Each row is a point on a landscape with many valleys, with its height.
A ball rolls from a point to the lowest of its 2 nearest points, and stops where none of them is lower. Distance is the straight distance between rows; heights are no part of it.
q_547 h=505: [144 129 158 106  96 117 135 133 122 108 130 184 107 115 118 169 161 125
 183 149 144 119 107 123 162 178 120 148 126 120  88 176  88 158 140 118
 123]
q_624 h=574: [ 98 114 180 199 116 149 122 187 177 138 122 120 120 122 134 102  97 134
 114 115  71 114 175 163 130 124 105 145 150 144 137 104 162  82 154 106
 167]
q_776 h=548: [149 121 124 134 147  96 164 125  55 133 167 108 167  96 147 115 147 163
 137 162 187 148 121 125  98 107 168  95  98  87 139 172 136  80 181 121
 124]
q_480 h=477: [145  99 129  99 122  90 100  94 102 136 177 183 111 125 115 149 165 136
 208 160 180 110  93 116 143 189 119 133 118 108 103 166  79 127 128 141
 146]
q_990 h=660: [137 109 161 133  71 154 131 142 110 156 118 154 105 160 104 126 102 161
 160 146 113  94 156 143 133 169  99 140 172 109 140 181  82 182 149 124
  97]
q_843 h=166: [172 169 126  54 107 101 129 138  74 113 163 109 170 105 146 129 171 124
 127 117 207 121  96 122 114 115 154  83 161 146 173 124 149 134 102 127
 122]
q_472 h=506: [173  92 121 100 127 120 163 115 106 137 138 129 136 153 127 115 122 161
 122 101 161 128 166 123 105 126 149 122 138 106 181 130 131 119 129 140
  68]
q_241 h=700: [103 159 133 160 162 172  93 129 146 136 107  93 115 122 130 182  72 107
 100 133 119 164 179 144  98 133 138 133 173 131  94 107 128 139 145 133
 141]
q_216 h=275: [ 91  79 133 118  90 140 138 123 149 169 114 196 111 147  96 165 156 169
 189 122 132 155 117 134 122 158  75 145 128 124 112 164 130 173  97  85
 135]
q_611 h=797: [ 74  84  82 112 118 141 124 116  96 160 137 163 133 124 108 111 166 174
 152  75 131 183  87 149 104  89  93 114  80 135 106 150 120 146  28 137
 162]
q_63 h=776: [ 91  54 103 147 116 152 127  92  75 155  95 156 146 131 111  87 155 184
 135  90 135 178  97 153  87  97 104 116  90 107 127 167 110 146  82 109
 178]
q_22 h=495: [148 114 127 118 108 123 163  99  90 101  62 149 189 138 109  89 162 129
 110 130 144 121  64 116 149  93 135 131 127 122 150 147 129 174 126  93
 129]
q_879 h=787: [157  77  83 132 146 112 113  69 146 100 111 138  69 186 104  71 114  76
 106 124  68  82 106  84 171 127 140 134 109 100 159  83  86 152 120 186
 108]
q_310 h=182: [125  85 133  90  94 120 183 124 119 141  70 169 132 145 132 146 199 189
 143  71 160 196 108 131 111 149 108 118 105 105 126 173  64 159  91  91
 100]
q_622 h=317: [128 188  99 117 141  96 129 177 102 163 228  69 162  98 165 104 131 145
 137 172 156  96 118 129  94 102 141 123 133 160 173 121 185  52 149 141
 105]
q_739 h=526: [102 141 174 157  86 119 155 189 137 118 139 154 145 104 134 112 148 156
 134 106  94 122 132 169 169  93  71 117 103 150  96 170 152  90 116 106
 152]
q_517 h=630: [121 137 161 143 121 141 130 123 166 114  84 112 141 119 134 104 132  97
 105 187 116  74 110  92 141 137 160 143 132 127 150 100 181 123 169  98
 143]
q_158 h=734: [138 118  87 125 149 100 161 136  95 124 203 124 158 127 116  71 136 149
 138 102 121 125 118 127 136  84 126 115  55 161 127 157 174  86  85 167
  88]
q_379 h=465: [147  96 117 142 125 148 133  61  83 116  51 134 161 173  91  77 115 137
  94 147 121 108  92 118 131 105 131 141 147 100 158 137 119 196 153 110
 122]
q_555 h=368: [148 118  77 114 139 118  84 100 101 145 155 105  99 178 113  74  68 110
 116 138  97  75 150 111 122 127 139 118 153 125 177  99 109 142 122 191
  98]
q_779 h=212: [146 164 145  75  62 136 126 150 108 110  54 137 174 164 132  70 151 138
 109  70 113 111 119 141 138 110 109 108 165 157 176 122  81 184  70 106
 135]
q_691 h=228: [ 81  89 136 113  72 155 164 138 144 149  57 180 120 154 124 145 172 193
 156 101 124 183  86 140 115 152  75 148 106 123 111 185  68 200 101  76
 120]
q_642 h=748: [122 130 100 180 167 154  95 135 136 126 155  93  83 133 128 113  59  93
 108 143  60 118 153 137 115 125 148 145 129 127 110 105 113 123 158 180
 140]
q_57 h=187: [115  57 130 129 145 123 136 108 200 134  78 148 132 164 107 133 154 125
 130  72 127 175 145 109 121 154 127 141 136 117 157  79 136 116  91  90
 154]
q_389 h=810: [122 161 103  91 116 132 130 156 151 103  77 140 106 145 147 151 126 112
  94  14  68 177 173 154 135 103 108 106 123 156 112 106  72 140  67 165
  76]
q_590 h=373: [136 136 113 104 142 125 111  88 149 133 137 116  92 131  95 197 108  77
 142 171 152 126 133  98 130 189 140 142 165 121  92 104 130 173 140 144
  90]
q_362 h=592: [117 183 109 111 123 126 120 144  95 127 174 135 142 102 113 167 150 138
 151 139 165 148  85 152 129 103 103 124 104 169  79 170 139 159  92 131
 136]
q_387 h=444: [132  90 119 120 135 101 190 130 149 123 121 148 146 124 119 135 177 153
 125  61 139 192 150 121 129  96 117 107  87 125 129 130 167  86  86 108
 108]
q_214 h=724: [150 109  68  98 183 113  91  89 139 120 156 123 104 139 133 139 105 107
 123  81 142 158 135 121 117 139 166 126 101 131 123  94  78 110  91 197
 118]
q_283 h=417: [ 97 108 146 148 160  98 107 125 129 137 177 154 132  78 137 138 159 126
 195 176 156 144 124 107 108 144 126 105  87  87  81 158 157  64 187  88
 215]
q_356 h=651: [121 144 113 143 102 149 153 178 134 143 174 135 121 132 113 146  82 149
 149  97  78 123 176 166 130  96  88 142 122 158 110 157 166 136 101 155
  66]
q_772 h=496: [126 176 148 123 153 112 163 140 126 101 118  91 169  90 165 174 133 136
  56 107 166 166 139 159 139  67 111  92 124 142 107 111 168  90 128 112
 123]
q_288 h=384: [101 120 117  96 105 151 120  69  91 137  74 155 104 181  77 153 133 118
 126 147 132 125  86 123 136 158  92 115 174 132 119 139  68 252 102 139
  87]
q_196 h=868: [142 174 194 109 104 143 106 135 166  95  36  88 140 135 146 140 137  90
  87 135 150 123 141 105 135 178 159 131 175 128 130 105  78 161 148  97
 135]
q_207 h=122: [144 166 125  90 104 124  96 133  54 122 143 122 172 123 132  96 132 152
 126 122 167 104 107 148 111 102 138 101 164 145 161 140 113 151  84 141
 144]
q_930 h=470: [131 117 133 131 141 100 174 132 136 103 120 110 158  97 152 116 160 139
  77  80 144 167 139 134 145  75 133  92  89 129 135 104 166  59 105 118
 138]
q_594 h=372: [137 138 130 135 142 119 157 156 184 123 149 120 110  97 150 192 119 129
 121  81 127 169 181 145 148 125 119 135 114 137  96 103 150  83 120 127
 108]
q_518 h=599: [114 106 128 170 131 146 118 170 187 161 143  96 104 131 135 114  72 126
 113 103  73 119 201 134 108 124 131 139 158 133 166  68 175  80 126 135
 123]
q_727 h=759: [144 164  91  91 142 109 154 145 107 105 161 119 151 119 138 122 129 132
 109  78 136 141 128 144 134  71 130 106  94 176 128 122 155 118  77 160
  83]
q_831 h=566: [103 157 137  98  82 112 148 165  80 147 146 162 152  94 104 146 180 151
 166 136 167 138  76 148 124  94  82 106 110 145 105 191 167 168  99  89
 137]
q_680 h=416: [143 115  83 148 152 121  85 124 108 151 197  99 107 155 135  41  81 134
 136 146  84  72 127 124 114 126 147 159 120 132 169 111 118  86 141 185
 122]
q_298 h=719: [145 131  56 107 158 116 103 117 150 181 196  75  86 133 118 191  46  90
 151 152 126 114 181 119 101 177 134 125 178 125 127  87 130 146 132 168
  62]
q_729 h=754: [144 136 105 118 139 132 155 131 138 172 170  68 106 131 145 141 100 113
 120 204 118  63 134  88  98 142 170 136 157 121 201  97 193 126 184 144
  54]
q_243 h=676: [145 103 156 124  94 126 164 146 102 147 151 164 124 147 103 124 121 159
 173 165 135  84 132 129 134 150 110 140 156 113 157 175 147 149 175 105
  80]
q_200 h=680: [116 119 186 151  94 130 145 143 142  94  68 178 147 125 117  97 161 124
 144 152 108  97  91 114 171 141 121 152 104 124 107 170 116 140 167  75
 162]
q_428 h=278: [146 148 186 107  78  83 146 186 138 118 130 135 156  90 162 107 178 146
 135  87 151 124 156 134 157 126 114  83 123 120 133 138 118  65 109 103
 158]
q_177 h=677: [120 162 123 155 125 159 122 164 147 131 133 115 110 134 124 174  65 121
 122 113  91 144 182 160 120 113 108 130 154 140  99 133 128 151 122 150
  96]
q_655 h=858: [135 179 168 130 115 156  90 145 146 114  62  74 132 134 154 103  95  84
  65 148 108  91 162 109 117 137 159 115 182 116 155  87  96 151 152 126
 134]
q_828 h=889: [153  81 115  93 159  93 131  76 133 147 177 144 122 135 116 185 161 123
 175 166 214 125 103  88 111 168 131 122 134 100 154 117 184 120 153 113
  99]
q_766 h=309: [141 103 140 135 124 118 107 109  98 121 117 138 163 118 134  82 146 145
 127 139 153 114 103 117 123 125 160 123 128  97 153 134 118 101 137 114
 177]
q_377 h=753: [121  97  89 128 180 138  96 101 129 114 118 129 107 128 132 134 116 132
 101  42 115 197 157 155 101 111 146 117 109 141 121  93  95 104  82 166
 146]
q_133 h=542: [115 147 152 106  90 106 187 173 141 111 114 175 154 118 107 145 193 131
 156 123 136 136  87 119 165 103  85 123 107 153 109 155 180 154 110  66
 119]
q_211 h=343: [106 139 116  74 102 148 140 100 108 126  60 172 116 161 109 164 189 142
 140 119 134 156  55 129 131 146 105 133 153 132 109 138  61 233  85 120
 104]
q_687 h=670: [135 120  91  73 152 113 101  69 107 128 130 162 117 145 116 163 166 128
 156 107 177 161  91 126 130 150 133 125 134 128 116 115  69 160  63 162
 131]
q_759 h=802: [141 185  88  95 136 123 131 150 173 139 164  68 110 124 154 150  86  77
  94 141 110  84 156 102 117 100 151 104 137 167 170  67 194 139 121 166
  59]
q_187 h=837: [108  72  79 109 142  96 121 101 141 155 170 170 137 151  98 116 174 134
 184 105 145 149  92 112 129 122 103 123 102 134 138 117 171 106  47 136
 157]
q_195 h=390: [ 89 185 134 181 158 147 147 147 114 115 187 111 149 100 145 164 101 130
 130 183 122 138 111 169 137  94 100 140  99 167  58 165 174 106 173 124
 153]
q_569 h=354: [109 189 111 155 155 128 133 170 109 143 207  92 154 109 144 135  96 139
 132 164 128 118 124 159 119  92 116 136 122 170 112 137 186  89 147 141
 114]
q_294 h=695: [146 111  93  95 172  97 119  92 136 123 150 137 129 118 132 170 162 126
 141  96 185 185 119 112 116 131 154 116 108 113 123 103 119 105  80 144
 146]
q_857 h=782: [125 128  98 117 144 145 118 131 115  99 105 141  92 121 147 140 118 139
 103  24  81 197 159 173 126 106 115 118  86 146  86 135  56 120  75 183
 105]
q_627 h=269: [133 231 172 116 117 152 121 162 119  91 113 100 144  95 140 197 124  90
 100 153 146 121 118 154 140 114 106 126 161 161  78 137 142 165 149 133
  97]
q_198 h=608: [ 97  90 151 187 137 149 178 126 152 104  87 153 132 121 132 153 146 155
 119 105 116 202 128 149 134 121 107 130  79 119  78 174 128 119 162  72
 166]
q_907 h=689: [130 100  77 144 176 125 117  93 193 155 171 103  87 134 126 152  94  96
 133 168 113 107 134  93 125 159 166 150 110 122 137  80 170 108 137 161
 107]
q_532 h=844: [135 160 144 148 144 149 116 146 169  99  56  77 110 130 166 129  84  85
  39 100  88 130 180 129 128  99 143 105 141 122 137  85  98 130 157 141
 106]
q_168 h=355: [134 153 158 137 141  82 154 139 112  99 147 113 146  64 161 130 169 125
 111 141 161 147 110 138 158 106 135  84  70 103  83 150 119  58 154 122
 176]
q_440 h=739: [155 137 117 112 116 118 125 151 160 185 188  88  92 122 136 163  80 107
 156 169 115  70 179 106 112 176 143 138 186 112 168  91 151 120 154 150
  63]
q_600 h=169: [141 192 153  96  88 129 119 152  91  98  83 112 192 113 155 100 145 140
  87  87 153 119 122 153 131  82 123  88 163 159 158 120 110 137  89 114
 150]
q_659 h=299: [121 162 126  61  87 129 137 140  98 127  98 163 137 121 129 162 196 151
 140  93 162 167  73 143 124 122 106 115 142 148 111 149  78 194  57 112
 120]
q_257 h=446: [106  96 127 133 157 109 109  98 122 131 174 181 129 112 118 148 158 122
 208 186 163 124  93 102 127 165 117 134  90 105  80 170 147 116 163 106
 177]
q_976 h=553: [108 104 141 156 113 136 113 133 167 101  81 162  99 149  96  99 142 104
 124  94  57 131 106 128 167 141 119 153 127 141 114 116  90 153 102 128
 171]
q_392 h=723: [106 119 135 176 152 168  73 122 132 145 134 107  90 133 118 134  67 108
 132 158  90 128 166 138 103 170 140 149 177 113 104 113  91 136 156 150
 167]
q_682 h=476: [138  98 144 179 114 154 111 106 128 104  66 123  88 170  94  70  98  99
  92 156  58  95 131 107 153 143 127 149 149  86 127 145  70 186 174 125
 140]
q_149 h=662: [149 110 181 173  94 136 158 150 134 105  63 140 151 147 120  62 130 142
 113 131  96  97 121 129 161 117 126 153 105 115 148 162 118 132 180  75
 137]
q_43 h=736: [ 88 118 145 141 116 137  97 140 140 138 115 167 132 108 109 138 157 143
 149 107 124 164 115 149 128 128 105 134 122 142  96 139 125 128  85 100
 203]
q_540 h=313: [126 132 150 156 121 109 175 130 103  79 103 148 146  94 139 118 171 144
 102 107 126 164  93 148 170  92 128 110  65 114  77 180  93 103 139 123
 157]
q_410 h=318: [123 189 122 138 152 110  97 133  91 116 171  77 169  83 164  90 132 121
 107 193 152  88  67 124 125 105 169 129 110 144 129 122 145  78 156 145
 161]
q_242 h=801: [184  88 121 113 110 121 139 101 139 103  92 140  78 177 116  69 123 113
 101  75  73 101 156  99 163 138 141 134 116  96 162 110  55 140 122 165
  85]
q_825 h=257: [128 175 193 125  86  95 150 182 116 114 118 114 186  76 163 111 164 138
 108 134 160 106 130 144 151  99 103  84 133 125 132 141 154  79 145  82
 162]
q_652 h=136: [127  84 143 109 122 121 139 113 166 133  58 155 133 160 119 149 178 155
 134  73 146 193 127 122 122 165 122 133 130 115 137 124  70 140  95  82
 141]
q_260 h=272: [132  75 160 148 127 111 127 121 155 112  81 137 153 109 140  85 163 128
 107 107 138 138 118 113 140 132 151 126 105 102 157 104 125  78 143  82
 189]
q_643 h=766: [152 129 102  93 148 126 139 101 137 142 147  90 128 138 134 149 117 113
 101 165 169  99 123  91 102 132 173 122 160 123 192  86 193 143 152 133
  73]
q_872 h=612: [ 96 124 172 151 139 138 115 134 194 138 108 125 122  99 140 141 137 104
 133 180 126 105 135  98 125 155 140 154 129 132 123  90 207  84 168  79
 169]
q_866 h=749: [157 130  95 114 119 111 143 145 180 115 155 125  85 134 126 132  96  86
 131 101  74  99 163 108 164 131 139 136 111 137 126  96 123 124 103 182
  70]
q_342 h=482: [177  74 126 143 143 148 160 101 106 127 100 111 120 163 129  76  99 161
  87  85 111 138 187 123 110 112 154 138 119  88 180 127 120 112 159 140
  75]
q_790 h=567: [121 115 154 137 123 114 170 150  81 141 145 140 167  97 130 136 153 172
 147 140 175 161 137 142 102 105 120  89 107  97 117 192 158 107 162  85
 137]
q_305 h=818: [ 79 102  97 105 118 108 144 130 131 157 132 173 153 130  94 119 207 142
 170  88 135 171  83 129 126  93  92 106 103 137 119 121 161 127  28 103
 181]
q_475 h=221: [120 225 136 104 123 140  99 152 153  99 114  90 114 112 125 176 106  48
 102 151 111 104 130 113 145 123 125 124 161 165  87 100 146 179 118 148
  97]
q_276 h=756: [146 103  70 115 171 115  86  82 143 101 129 129  77 164 121 100  99  71
 104  96  91 122 118 107 145 131 162 131 100 127 127  79  67 138 106 201
 129]
q_758 h=255: [131 145 142  93  76 141 137 143  86 124  83 150 144 141 131 110 149 167
 121  82 134 139 113 155 122 109 108 120 132 139 143 167  70 182  82 124
 103]
q_891 h=625: [137 102 129 155 117 139 160 173 152 158 166 125 109 137 123 120  79 148
 145  94  75 117 212 143 121 126 113 145 140 132 148 125 159  89 124 148
  73]
q_311 h=720: [151 117 100 149 148 119 142 139 187 139 179 102  75 110 152 130  88 102
 125 133  80  95 156 118 146 134 165 150  86 130 134  87 140  84 140 173
  88]
q_593 h=333: [161 157 144  97 125 115 128 145 174 121 147 114 115  95 168 168 141 115
 120 115 160 126 157 114 142 142 160 121 134 131 141  80 136  94 117 130
 125]
q_964 h=733: [ 76 101 156 160 119 182 110  99 123 138  69 165 135 138 101 151 129 150
 152 156 135 165 114 143 110 163 103 157 140 122  86 176 115 181 146  77
 184]
q_300 h=646: [156 107 163 155 102 134 146 119 160 111  62 116 141 149 128  56 123 114
  93 152  93  69 116  96 159 123 152 151 123 107 178 109 141 135 178  92
 134]
q_353 h=411: [136 138 122 100 128 134 139 107 145 110  88 140 109 152 104 175 131  96
 121 119 129 146 124 108 145 152 140 134 156 125 113 117 100 188 115 134
  98]
q_157 h=679: [136 103 186 180  97 150 141 162  90 129  90 131 158 133 140  65 120 184
 127 123 109 119 151 158 114 116 116 142 128  98 145 184  99 108 180  75
 165]
q_144 h=618: [110 147  95  96 137 139  97 115 103 167 179 152 125 117  95 198 144 141
 182 145 181 162  94 143 101 145  92 140 129 155  79 153 147 183  88 119
 138]
q_755 h=716: [ 79 111 145 163 125 165 102 124 104 149 129 154 134 107 119 150 130 170
 157 144 143 173 126 163  94 136 107 131 125 122  82 179 120 140 130  95
 206]
q_406 h=694: [136  75 113 153 135 125 160 108 116 145 167 155 123 158 110  97 110 151
 163 177 120  88 122 106 134 132 134 151 115 102 158 150 173 109 175 131
 104]
q_837 h=494: [114 109 134 171 114 124 120 166 113 130 174 151 123 112 122  79 119 154
 156 112  84 108 134 158 140 108 105 138 100 145 116 154 141  84 110 140
 156]
q_306 h=777: [132 145 102 183 167 149 143 143 132 148 190  73  90 120 171 103  71 115
 122 176  64 100 145 127 116 122 157 159 103 129 138 113 119  71 192 180
 103]
q_846 h=550: [105 146 175 177  95 138 144 181 178 107  97 139 128 131 127 123 118 132
 107  86  69 132 149 168 164 105  80 140 125 156 105 136 137 118 123 109
 138]
q_497 h=876: [127 150 193 122 124 142  92 119 159 113  73 118 123 107 144 148 143  99
 121 168 157 114 140 101 123 197 164 153 162 114 107 111 111 119 164  97
 163]
q_735 h=714: [137  78  72 144 153 109 169 105 106 139 206 142 148 154 102  89 119 154
 164 148 134 116 101 117 127 106 123 136  70 133 138 167 189 109 130 151
  88]
q_794 h=595: [126 133 120 135 169 116 128 138  91 175 211 108 137 100 159 151 120 155
 177 186 178 141 146 122  76 153 150 135 144 103 139 141 132  55 194 122
 143]
q_557 h=198: [156 168 132  70 118  99 128 129 107 118 152 100 170  89 143 144 186 106
 122 161 211 107  78  96 106 124 147  97 154 142 164  98 218 126 128  88
 133]
q_847 h=596: [102 146 188 164 133 151 113 175 181 157 126 104 130  99 158 159 107 132
 124 155 130 129 180 142 109 149 122 144 165 127 130  92 164  67 166  86
 163]
q_467 h=235: [122  99 154 117 126 117 135 120 199 117  55 125 177 141 132 102 178 106
 113  99 144 150 111  99 140 144 141 128 132 135 168  64 148 108 104  59
 189]
q_442 h=527: [170 122 120 123 142 121 165 134  57 138 176 102 149 118 153 102 116 171
 122 130 163 123 158 133  95 106 163 120 122 110 165 155 131  89 154 153
  71]
q_386 h=279: [115 207 121 152 150 124 117 162  95 153 196  60 151  90 187  91 115 135
 126 209 126  73  95 129 111 112 149 155 125 151 155 124 133  49 188 154
 127]
q_971 h=249: [110 148  58 123 157 114  63 121 159 142 171  96  93 149  97 122  56  41
 127 174  69  79 130  93 139 152 128 119 142 152 105  97 113 174 107 190
 109]
q_499 h=672: [122 156  98  99 146 144  54 114 100 143 142 125 102 142 120 158  75 118
 141 110 132 138 152 151 103 144 132 120 163 141 108 121  64 168  88 179
 131]
q_501 h=587: [109 120 138 182 157 143 181 120 109 113 130 125 154 103 141 160 129 156
 112 142 148 187 140 152 118  88 126 124  89 111  88 168 161 102 179  93
 148]
q_456 h=456: [135 135 110 130 121 108 105 152  94 145 205 128 139 133 125  69 108 151
 160 150 116  77 117 134 129 124 136 140 123 149 151 140 137  94 121 162
 130]
q_478 h=697: [109 120 174 173 110 174 115 156 106 146 100 134 142 125 136 120 108 179
 132 126 124 152 163 176  95 130 110 139 152 119 119 173  95 126 149  92
 172]
q_390 h=510: [160  88 146 171 134 142 168 131 147 128 114 116  98 135 146  98  99 140
 107 138 101 110 171 112 130 136 164 156 113  87 155 127 121  95 192 132
 103]
q_752 h=610: [112 129 166 132 134 144 111 143 127 158 131 127 148 117 130 157 121 149
 150 167 169 132 162 127  85 162 135 141 183 117 142 128 164 110 169  79
 155]
q_479 h=412: [116 129 121 125 143 113 171 139 174 113 117 153 130 114 124 190 168 130
 125  85 137 198 131 126 151 105 107 131  99 143  88 116 156 116  98 102
 129]
q_698 h=514: [123 169 193 151 137 128 158 162 176  99  84  78 153 100 187 150 124 132
  44 110 127 129 149 165 157  97 102 116 133 139 122 101 150  78 158 103
 136]
q_885 h=859: [130  65  82 111 153  98 110  65 167 149 165 162 111 173  98 136 142 112
 174 124 145 120 108 101 150 160 123 138 124 119 157  80 141 118  80 163
 124]
q_894 h=878: [142  94  98  96 146  90  96  88 155 169 193 159 109 131 103 192 139 122
 204 141 185 131 126 110 126 191 110 140 139 119 119 101 152 117 108 131
 129]
q_878 h=230: [127 181 149 113 109 110 137 139  87 110 110 101 209  82 140 116 158 122
  97 153 180 113  85 134 133  81 133  94 145 145 140 123 192 122 128  83
 160]
q_128 h=321: [121 173  85 109 132 123  56 122  92 145 165  92 117 168 105  93  66  83
 125 180 105  56 121 115 118 139 129 118 178 151 143 113 111 175 121 184
 110]
q_458 h=305: [169 131 154  80  93  85 146 155 162 117 145 155 126 106 150 130 171 123
 155 104 158 112 145 102 159 156 145 116 126 119 152 112 122  93 109 119
 128]
q_602 h=453: [157  92  97 143 131 157 162 101  73 122 111 130 112 176 108  76  85 162
 100  93  79 129 165 137 120  88 120 139 102 108 149 164 119 157 143 163
  57]
q_2 h=340: [147 169 157  84 120 133 118 118 135 117 124 120 103 107 107 207 152  64
 142 177 175 109 107  97 115 193 125 155 175 145  79 117 174 174 158 103
  94]
q_491 h=521: [135 113 148  93  96 110 171 122 136 112  92 180 164 142 108 119 195 122
 158 130 150 115  76 102 154 132 115 123 130 131 148 145 150 164 118  76
 123]
q_890 h=594: [110  70 123 137 131 139  90  67 136 116  64 167 118 168  94  94 163 117
 136 109 109 134  81 118 146 160 127 146 147 109 135 103  73 154  90 126
 193]
q_181 h=229: [118 122 143 112  74 131 166 151  79 130 100 155 136 103 144 124 179 197
 132  80 144 180 119 153 117 109  98 107  84 114 104 207  78 151  88 114
 107]
q_76 h=387: [109 129 158 133 141  94 106 129 125 126 135 143 141  72 134 149 182 134
 151 134 182 174 121 120 123 137 131  90 103  97  82 143 126  80 139  94
 211]
q_54 h=645: [124 144  78  92 165 129  65  82 113 148 165 135 110 135 103 175 114 118
 167 133 169 151 108 135 115 168 128 136 138 155  87 123  87 162  85 168
 142]
q_778 h=629: [ 92  79 140 209 150 164 156 132 153 110 117 138 108 122 123 134 115 143
 104  86  77 188 158 173 121 114 106 145  95 134  96 138 146 107 150 109
 167]
q_74 h=642: [131 104 166 111  88 143  97  95  88 142  89 162 116 165 101 112 127 160
 151 152 148  96 118 135 131 182 111 132 173 108 145 159  50 184 134 123
 138]
q_245 h=352: [ 92 178 159 184 138 173 137 147 105  98 124 111 147 110 148 160  97 150
  94 141 108 147 126 194 135  84  90 127 125 150  64 165 128 125 157 132
 153]
q_455 h=824: [135 170 108 123 143 135 107 143 173 119 115  71  91 124 166 118  86  67
  65 128  73  84 161 107 134 100 164 101 117 140 158  63 139 122 130 173
 102]
q_770 h=429: [123 103  85 128 138 150 141  59  86 114  88 149 121 190  78 119 106 122
 113 136 113 128  95 121 138 109 120 131 130 119 131 144 106 213 123 151
  96]
q_578 h=513: [125  88 131 162 104 135  93 123 160 112  91 144  62 169  86  78 108  85
 119 112  34  97 136 113 164 153 105 149 147 105 123 121  58 181 123 149
 148]
q_813 h=655: [119 111  77 117 170 129  95  88 206 136 126 102  90 142 129 136 109  73
 102 131 102 117 133  82 128 137 168 124 126 134 164  34 166 124  95 161
 133]
q_213 h=696: [148 154  98  92 131 116  80 133 136 156 175 105 106 129 126 160  78 111
 151 115 131 114 171 137 113 159 138 123 175 142 130  95 105 133  97 178
 103]
q_145 h=263: [135 146 127 159 124 151 169 122  89  80 101 137 132 128 146 123 126 151
  95 100 103 158 122 160 151  81 129 132  81 130  88 184  89 146 144 145
 114]
q_454 h=415: [152 140  87 129 143 139 129 130  77 120 146 102 123 165 129  73  68 126
  92 116  90  99 159 133 118  74 142 123 120 132 160 129 129 138 138 182
  62]
q_542 h=611: [118 122 113 126 162 142 103 107  89 173 176 108 140 134 127 152 104 157
 154 181 179 132 147 125  69 157 153 140 186 112 163 121 155 104 165 123
 136]
q_640 h=541: [138  99 150 165 141 119 137 140 153 125 159 133 103  92 162 114 127 129
 139 155 111 106 136 118 140 140 165 146  86 101 134 123 133  55 183 130
 154]
q_945 h=308: [123 211 155 116 129 148  93 135  93 112 147 101 128 103 114 173 122  83
 137 196 165 104  99 132 110 155 127 151 168 172  68 145 161 171 152 129
 117]
q_19 h=778: [159 119 115 116 111 120 151 135 125 101 125 149 103 147 129 105 125 124
 116  72  85 121 148 124 159 114 134 137 103 138 135 130  93 130 102 174
  83]
q_783 h=897: [152  99 142 106 153 116 164 109 108 134 144 136 145 115 122 181 156 135
 150 168 211 147 111 101  91 149 144 117 142  99 144 146 193 134 197  73
 105]
q_62 h=624: [117 116 123 138 135 135 117 140 207 134 126 112 106 128 131 121 109 101
 107 115  96 111 156 104 135 127 147 134 139 142 164  52 189  99 107 125
 146]
q_106 h=757: [ 86  68 139 164 110 146 113 118 124 142  65 167 154 132 101  87 156 160
 132  96 116 162  93 153 114 119  99 136 118 125 129 147 115 143  97  74
 210]
q_412 h=622: [128  72 130 123 111 141  96  50  83 131  72 169 118 180  98  93 146 159
 137 131 138 117  84 132 141 156 110 133 141  94 149 136  50 177 110 133
 159]
q_962 h=315: [121 181 171 181 127 163 160 145 128  74  72 100 140 123 163 149  98 133
  57 115  92 144 139 177 155  83  98 126 119 129  79 158  97 135 172 132
 117]
q_861 h=154: [118 217  95 113 141 127  70 150 157 123 164  81 113 117 131 143  78  51
 114 165  99  82 122 117 141 127 140 126 140 183  98  93 140 150 111 179
 110]
q_394 h=568: [135 104 124 151 167 121 125 117 127 160 188 118 106 105 170 118 124 140
 168 204 131  92 121  99 110 165 173 156 104  94 146 129 123  51 206 138
 141]
q_905 h=445: [142 119 145 135 109 138 139 123 152 118  71 113 108 171 103 121  94 103
  93 137  97 116 160  99 143 146 130 130 166 103 142 131  91 186 152 122
  92]
q_507 h=345: [131 136 117 115 135  86  81 104  87 121 155 118 177  97 142  69 163 123
 141 179 173  82  64 105 132 131 171 117 114 113 147 127 137  83 133 132
 191]
q_429 h=783: [160 181  89  67 137 113 132 147 123 118 175 100 129 136 136 149 101  95
 110 104 149 116 138 124 120  97 145 103 140 173 160  94 165 155 100 168
  57]

Call two points neighbours if one is among the 2 nearest of the other. Go from one point of each pair to the other, from neighbour to neighbour, staying as low as possible. Name the highest point that can't be avoided.
q_207 / q_145: q_195
q_386 / q_207: q_507
q_207 / q_652: q_758

For each start below, name the point where the ball stops.
q_243: q_861
q_778: q_861
q_846: q_861
q_198: q_861
